Each row is a point on a tangle of strands that fork, close into loops and nearly touch. The rows are in no order.
In the rows, zero is written as 128.
Two points are linked if the straight distance between their rows is under 49.1. Some points are linked to none.
nireg: [131 119 154 118  69  88 155 161 171 149]
dulaf: [ 93  87 226 123 180 120  75 190 168 158]
Zava: [136 157 107 142 132 130 173 112 135  42]
Ral: [164 153 105 144 131 142 136 111  75 129]
vave: [116 117 188 133  85  89 119 168 170 177]
lovob: [125  91 180  95 129 118 135 169 174 164]
Muki: [168 143 115 125  77 107 182 143 127 112]
nasug: [130 119 156 134  94 101 112 147 131 196]
Kikur: [165 182 103 168 131 145 132 112  67 118]
gage: [131 116 129 117  92 106 153 133 153 129]
Bifog: [ 84 102 104 114 160 138 101  97 138 103]
maduf: [ 93  82 178  92 149 120 121 158 192 136]
zak: [119 118 170 133  96  97 108 158 148 188]
vun: [134 140 116 149  91 117 103 121  96 173]
tebe: [ 96  82 155  91 138 121 134 140 193 123]
Vupo: [ 91 116 100 127 151 141  87  97 121 119]
meke: [143 170 106 158 169 162 130 101  83  86]
nabip: [129 141 101 131 142 139 162 104 130  55]
kup: [112 134 103 148 123 136  68 110  94 174]
Giv: [140 129 131 131  89 108 119 135 113 181]
Vira: [124  89 171  91 147 126 123 158 158 170]
lon: [120 114 174 124  75  87 141 170 181 157]
Pokil: [129 106 140 104 113 119 137 137 146 153]
Nozev: [137 100 120  87 135 136 166 128 157 107]
Vut: [127 194 108 183 148 146 126 103 100  62]
lusek: [148 116 130 112 130 130 112 134  92 197]
suz: [ 93  94 134  99 126 119 142 125 187 103]
luve: [120 152  97 155 138 143 113  95 103  95]
Puvi: [158 153 107 135  93 115 183 130 128  77]
zemo: [146 196 110 182 167 166 119 108  73  93]
git: [167 124 123 112  96 119 173 136 125 139]
tanu: [ 93  99 139 114 151 128  79 131 131 177]
Merag: [121 162  92 166 142 152  89  97  85 113]
Giram: [101  83 226 113 165 124 100 190 190 144]
nopar: [109 141  92 154 133 143  74 101  96 138]
Nalil: [102 122 120 135 133 132  60 124 107 191]
reli: [169 126 115 109 113 130 175 127 118 120]
Dor: [118 127 101 128 148 142 126  98 120  94]
Gigef: [142 145 104 130 163 153 158 100 114  60]
Dule: [137 153 108 157  79 110 119 119  99 150]
dizi: [120 126 114 126 101 109 148 116 147 102]
fabo: [161 179 112 152 103 117 190 131 119  55]
nirav: [154 147  98 138 153 156 120 107  71 129]
bidud: [148 168 102 167  94 126 118 114  84 138]
Zovo: [151 137 103 118 168 157 160 105 105  78]
Kar: [124 117  99 118 161 151  89 115  83 168]
gaz: [106 106 122 111 114 115 141 119 169  95]
begoz: [100  81 198  96 154 122 118 174 196 140]
kat: [137 204 115 192 156 154 125 109  88  76]
nuso: [169 138 107 116 152 155 175 113  99  91]
fam: [ 97 110 103 112 157 141 123  96 139  89]
Tafus: [120  87 162  86 119 121 164 164 207 121]
pem: [142 133  94 129 162 158  99 110  70 149]
Rokef: [ 97 109 113 121 148 135  84 112 122 153]
kon: [150 186 105 179 112 134 122 111  77 114]
Gakik: [134 108 122 108 149 137 103 128  95 187]
bagif: [ 90 104 156 120 112 105 117 138 177 138]
ril: [176 133 111 112 132 142 179 121 109  99]
pado: [146 174 109 152 120 124 182 124 126  41]
Leku: [130  95 169  98 112 112 148 162 178 156]
gakun: [ 95 103 136 118 158 132  65 138 120 195]
mef: [119  98 147 104 134 120 120 138 143 165]
sovo: [137 129 130 126  69  94 157 142 152 132]

A fork is a point with three links, a tip a point with one. Leave the first point through the second and follow the links. Name the first fork or tip that comes.
vave, lon: gage
nirav, pem: lusek
gaz, suz: dulaf
Vut, kat: meke
meke, zemo: Vut

A piece is two or more points that can be reached from each other along the links. Count, over all rows, the pieces, the separate loops (a circle has one, a figure eight two, a Y none), the forks (points with three links) and the tips (points with one).
pieces: 4
loops: 2
forks: 1
tips: 5

Name the points in between on the shortest way along the links from the first point to the second, in order.
suz, dulaf: tebe maduf begoz Giram
Vira, dizi: mef Pokil gage
luve, gakun: Merag nopar kup Nalil
pado, Gigef: Zava nabip
